Points, in no order, along strands that fork, close into loops and pass close to each other.
(in the rows, 128 means zero)
Two points are linked if the straight distance between their rows is under 115. Some points are linked to none.
j196: [153  87  96 163  72 114 112  82 183 108  93 147 131 173 142 134 112  97
 124 131  80 120]
j309: [152 143 116 120 150 121  78 148 124 101 168  86 107 120 128 188 172 125
  97 163 173 116]
j881: [ 96 200 118 154 173 158 152 136 134 133 103 146 113 161 155 151  56 184
 172 115  93 125]
j331: [ 76 168 187 137 125  96 164 153  80 142 115 112 134  92  92 154 166 131
 108 111 109 164]
j920: [103  81  95 110 125  95 127 134 171 133 108  92 198 132  83 138 114  69
 105 115 120  98]
j640: [113 169 160 146 101  88 168 132 109 151 115 107 159  75  80 125 161 116
 128 101  94 145]
j95: [131 100  88 130 113  91 114 101 181 171 144 169  81 128 112 128 126 139
 114  90  89 111]
j692: [ 98 136 149  74 141  75 112  85 120 136 155 139 124  87 148 143 141 152
 104 142 212 141]
j460: [112 121  92 123 107 138  70 122 158 105  74 136 124 178 144 146  96 169
 146 153 148 156]
j44: [121 113  90 112 113 111  83 115 138 117 115 143 132 142 146 146 101 171
 129 177 162 153]
j845: [120 124 183  52 152  90 123  89  88 177 143 169 130 104 153 159 158 134
 130 153 102 171]
j986: [157 155 118  83 158 145 100 130 104 156 106 135  84 136  99 111 109 109
 148 146 190  94]
j749: [102  85 123  66 210 136  93 111 102 150 133 115 110 163 171 156 102 157
 114 170 131 132]
j269: [146 155 166  67 152 135 170 125  61 183 109 172 142  99 114 150 122 117
 157 168 148 126]
j498: [108  85 109  79 126 115 145 165 107 137 120 105 146 123  82  87 135 122
 128 103 186 116]
j622: [ 88 131 132 155 108 153 157 135 147  98  85 150 149 173 191 116 123 199
 168 114 114 164]
j638: [115 100  89 173 101  95 157 109 174  83 140 115 156 102 139  60 135 149
 103  68 145 112]
j468: [114 111 171  68 176 124 144 119  71 183 136 143 122 128 156 141 132 176
 140 150  89 177]
j475: [145 170 119 159 102 137 145 115 121 103  85 104 154  93  78  76  90  73
 137 137 170  83]
j398: [111 169 180 197 129 150 127 147 123  78  67 114 136 141 140 126 133 139
 144 108  80 138]
j111: [120 142  99 111 145 166  97 157 118 123  86 108  74 175 111 105 124 156
 137 111 137 133]
j499: [130 138 199 167 118 148 158 131 106 140 125 133 170  88 147 132 129 113
 151 152 124 126]
j415: [113 137  92 117 144 148  89 138 145 134  71 130 107 194 123 144  95 151
 150 123 110 139]
j37: [110 191 140 106 180 145 124 189 109 135 130  85 138 146 113 137 144 155
 154  92  76 155]
j385: [126 127 104 118 106 117 176 133  99 192  96 169 115 102  72 119  94 112
 148 137 126 115]
j970: [119 192 109 115 179 142 131 120 117 158 140 143 131 132 157 150  76 179
 169 122  91 137]
j473: [ 61  99 120 150 166 132 144 168 157 116 172  79 134 136 134 148 132 153
  71  96 133 112]
j349: [ 68  82 112 144 116  67 118 117 159 133 109  97 148 102  85 142 126 111
  85 111 135 102]
j850: [132  55 102 104 115 146 159 155 113 133  99 103 128 153  94  57 134 118
 128  98 136 120]
j303: [137 188 119 123 133 128  95 185 114 124  69 102 176 148 103 183 130 141
 161 149  80 158]
j991: [118 159 105 195 104 136 162  89 130  93  68 110 154 119 115  80  95 123
 133 119 130 105]
j281: [115 149 174  89 142 114  79  94 102 140  97 159 117 119 140 174 119 112
 130 196 166 148]
j544: [ 92  77 121  98 140  54 105 130 151 156 128 131 114 113  80 171 153  85
  75 113 131 117]
j507: [144 218 123 158 136 132 149 176  78 106 144  87 157 103  96 155 129 152
 127 132 104 133]
j57: [119 109 161 160  64 136 107  88 147 111 111 183 116 120 150  95 101 102
 137 143 170 123]
j487: [163 134 156 127 148 165  90 109 171 128 114 157 113 171 199 135 128 136
 179 134  79 141]
j906: [122 151 119 164 158 143 126 119 171 133 191 109 135 101 177 116 138 138
 147  81 145  83]
j652: [126 212 135 117 162 131 129 193  93 130 124 122  94 141  71 160 129 146
 121 103  52 163]
j931: [136 128  95 154 165 137  91 150 145 105 163  90  95 130 137 177 132 135
 101 154 161  94]
j809: [138 190 114 177  99 142 177 134 115  89 167 169  77 129 140 145 118 181
 114  98  46 173]
j115: [126  70 102 180  90 126 140  81 203  85 107 133 154 163 163 144 126  85
 119 133  96  99]
j6: [ 76 139 127 122 152 121 130 135 115 163 110 125 132 125 107 164 107 143
 113 140 134 122]
j589: [154  75 131 109  74  83  83 133 134  94 138 158 140 155 106  81 110  49
  74 129 176 129]
j189: [135 124 179 150  94 118 150 118 113 140 167 149 156  79 164 154 154 140
 130 173 120 160]
j893: [163 140 163 153 113 137 124 125 168 118 116 174 145 148 200 138 144 142
 181 113  47 148]
j754: [133  88 140  75 167 143 124 107 104 181 117 169  62 147 141  99  95 144
 150 144 130 131]
j681: [150  84  75 127  80  91 102  94 190 137 135 180 132 140 130 129  98 124
 139 122 112 122]
j193: [ 84  57 142 156 164 150 181 162 124 133 160  78 160 127 141 144 142 138
 101 131 139  98]
j745: [112 163 170 104 153 135 106  94 111 131 170 126 133  83 178 129 129 159
 134 145 187 126]
j510: [177 121 159 103 103 155  81 105 153 143 128 174 130 155 174 111 106 111
 171 154 108 157]
j354: [182 120 122 108 137  97  97 144 131 112 161 105 123 113  89 190 187  85
  92 167 172  96]
j748: [123 125 120  79 174 156 106 147  98 167 102 130  59 163 108 105 109 140
 145 140 171 122]
j195: [125 165 139 137 160 135 120 122 152 133 203 100 143  80 161 130 144 147
 136 120 178 106]
j48: [178 196 108 147 116 120  94 126 118 131 138 124  90 108 110 151 140 123
 141 144 117 121]
j98: [ 90 119  96 197 103 118 150  90 158  86  89 113 150 107 123  81 104 126
 112 100 150  91]
j827: [158 190 130 104 129 152 117 165 112 126 114  80 171 109 111 115 147 121
 178 123 152 125]
j784: [134  74 100 154 121 126 166 119 149 136 159 147 100 126 157  94 120 164
 128 118 145 106]
j39: [166  76 108 121  88 146 143 134 100 104  98 123 115 147  93  78 129 105
 121 146 144 123]
j761: [117  84  78  64 160 116 110 159 105 140 144 126  85 157 115 135 143 195
 110 127 156 160]
j489: [146 187 138 122 129 139 145 164  89 124 155  71 183  95 119 122 169 146
 158 117 143 137]
j474: [121  65 136  64 168 135  89 130 125 143 135 129 150 154 150 146 119 113
 121 173 165 147]
j147: [168 101 143 120 116 161 117 128 168 137 145 116 163 158 134 100 122  44
 150 109 104  94]
j20: [134  84 141  72 146 118 117 136 120 190 106 150 113 149  91 158 150  77
 141 126  96 139]
j70: [125 122  81 127 185 125  85 130 158 129 156 123  89 135 146 161  87 149
 108 161 185  86]
j947: [115 164 150 201  87 115 106  91 132  68 115  99 132  95 147 110 179 128
  90 101 102 143]
j5: [131 103 144 192 118 135 148  67 179  93 101 101 175 130 151 103 137  64
 115 113  78 106]
j840: [146 112 117 107 131  58 116 129 145 133 149 109 135 102  82 175 167  70
  83 132 157  86]
j94: [ 92 121 135 208 123 132 146  86 119  44 118  91 150 127 156 117 167 124
  51 124  97 147]
j514: [168  68 126  93  79 125 123 151  97 120 114 168 131 158  86  76 112  49
 106 137 176 117]
j395: [162 122 104 120  96 102 109 136 134 110 167 125 134 106 123  99 157 134
 125 123 179 135]
j29: [172 184 175  46 172 123 144 126  63 178 104 166 114 110  96 154 154 109
 160 151 135 138]
j884: [ 79 155 152 104 134 126 128 156  77 123 142 128  60 131  91 149 144 167
  87 125 123 188]
j952: [ 69 131 105 133 177 173 128 162 146 108 166  98  98 173 151 148 129 165
  97  93 112 130]
j486: [134 139 134 133 107 136 147 119 127 128  94 103 194 118  85  92  94  54
 140 125 151 102]
j451: [133  92 182  69  87 114 122 113 122 153 173 168 177 117 142 110 157 103
 123 132 152 177]
j290: [121  96 103 138 102 132 146 115 153 102  90  91 229 129 102  98  83  76
 122 134 136 114]
j314: [ 95 114 160  73 210 142 123 127  81 165 144 116 100 147 156 169 121 139
 118 167  98 141]
j14: [131  88 178 129  82 129 133 115 119 117 184 139 172  81 169 126 174 134
 119 157 150 166]
j915: [121 182 107 149 128 132 158 162  98 115 151 137  80 120  84 165 128 154
  96 106  42 161]
j330: [ 83 163 149 170 130 152 172 139 135 122  80 174 126 161 169 118  87 194
 166 107  85 146]
j194: [148 111 136  86 118  84 114 125 125 113 170 156 106  84 132 111 156 153
 111 129 227 145]
j301: [155 153 186 135 102 164 138 124 118 132 141 149 161  92 148  91 119 108
 178 144 152 128]
j404: [112  58 146 187 136 140 149 129 135 105 148  88 138 121 155 150 158 101
  81 147 117  98]
j747: [186 151 164 117  92 135 108  90 135 154 166 189 141  95 173 105 119 121
 170 159 137 151]
j533: [119 206 109 167 122 126 141 163 112 113  86  92 178 135 100 163 102 147
 148 131  70 141]
j615: [107 141 112 179 138 121 120 101 203 122 154 106 131 126 161 135 140 130
 133  65 103  91]
j547: [151 119 133  92 132 146 178 133  74 176 108 167 130 112  91 137 101  98
 160 187 167 110]
j753: [147  55 139  93 139 134 105 146 163 130 153 128 153 156 145 121 119  89
 138 127 145 107]
j870: [128  74  90 171 109  96 137 111 183 100 162 155 110 105 162  99 114 161
 110  98 169  96]
j923: [108 176 103 190 134 143 123 104 186  92 120 119 101 158 150 132 116 129
 117  83  91  92]
j75: [125  89 121 111 155 146 162 121 125 167 153 157  96 130 142  88 101 167
 154 116 151 107]
j242: [176  83 120 129  94 150 140 144 102 133 107 149  89 155 118 114 131 114
 138 169 113 143]
j401: [127 186 118  80 191 133 118 138 106 176 160 116 117 135 134 138 122 174
 161  98  82 150]
j755: [107 145  94 145 146 180 119 149 138  81 129  99  77 168 141 105 140 184
 117  80 152 120]
j903: [111 169 188 133 142 132 145 164  63 129 122 116  96 108 101 157 179 132
 101 137 118 171]
j169: [ 91  92 141 200 126 138 132 105 142  80 107  80 136 143 149 161 162 106
  64 136  82 128]
j752: [126 103 170 165 120 141 149 115 159 136 132 105 167 122 137 109 144  71
 133  98  76  99]
j300: [156 101 154  45 128  94 121  86 101 157 178 162 138 109 154 138 165 130
 122 173 141 171]
j734: [153 171 116  93 132 155 101 141 123 145 113 121 147 122 119 132 102 117
 174 164 185 116]
j742: [137 157 124 137  85  98 162 125 121 149 150 128 140  84 105 107 160 150
 138  93  95 146]
j534: [170 138  98 136  62 106 134 115 134 124 150 144 141  90 110  97 138 141
 141 113 127 140]
j185: [160 114 114 161 117 157 151 146 113 115 107 129  97 159 133 144 135 132
 137 142  69 139]
j90: [120 142  92 123 104 106 154 131 102 175 110 144  96 106  71 115 120 150
 134  97  92 144]
j511: [155  95  81 148 126 140 130 117 171 113 110 121  99 156 117  89  98 100
 132  96 135  67]
j504: [129 101 151 141  78 107  95 109 148  91 129 155 138 119 126 101 103  69
 104 134 205 120]
j212: [127 144 103 192 138 140 134 113 153 117 126 122  54 144 125 111 109 112
 106 102 117  66]
j278: [163 115  94  69 100 108 113 161 117 113 138  89 160 125  81  91 163 104
 125 103 167 135]
j858: [151 150 104 174 119 174 176 149 109  98 133 156  81 169 148 151 125 175
 133 139  72 139]

A fork is a point with three links, a tip a point with one. Leave the first point through the second and follow the links. Name the first fork or tip that comes.
j303; j533: j748
j748; j754: j70
j14; j189: j893
j194; j692: j511
j652; j915: j39
j986; j734: j303
j947; j94: j111
j39; j242: j622
j511; j212: j395

A tip is a point with one link. Name the tips that can be reached along the links from each point below, in the order of the rows.
j115: j95, j893
j970: j622, j57, j29, j884, j511
j111: j44, j303, j70, j947

A piece is two or more points that can be reached from each other along the links. Count, over all rows, the pieces, the separate loops (a circle has one, a figure eight two, a Y none), the forks (points with three links) and the tips (points with one).
pieces: 3
loops: 0
forks: 5
tips: 11

Name the points in between on the shortest way along the links from the first point to the second, in order.
j70; j486: j931, j309, j354, j840, j544, j349, j920, j290
j303; j290: j533, j507, j489, j827, j734, j986, j748, j754, j75, j784, j870, j638, j98, j991, j475, j486
j881; j498: j970, j401, j37, j652, j915, j809, j858, j185, j242, j39, j850
j745; j90: j692, j194, j395, j534, j742
j749; j499: j314, j468, j845, j300, j451, j14, j189
j845; j115: j468, j314, j749, j474, j753, j147, j752, j5
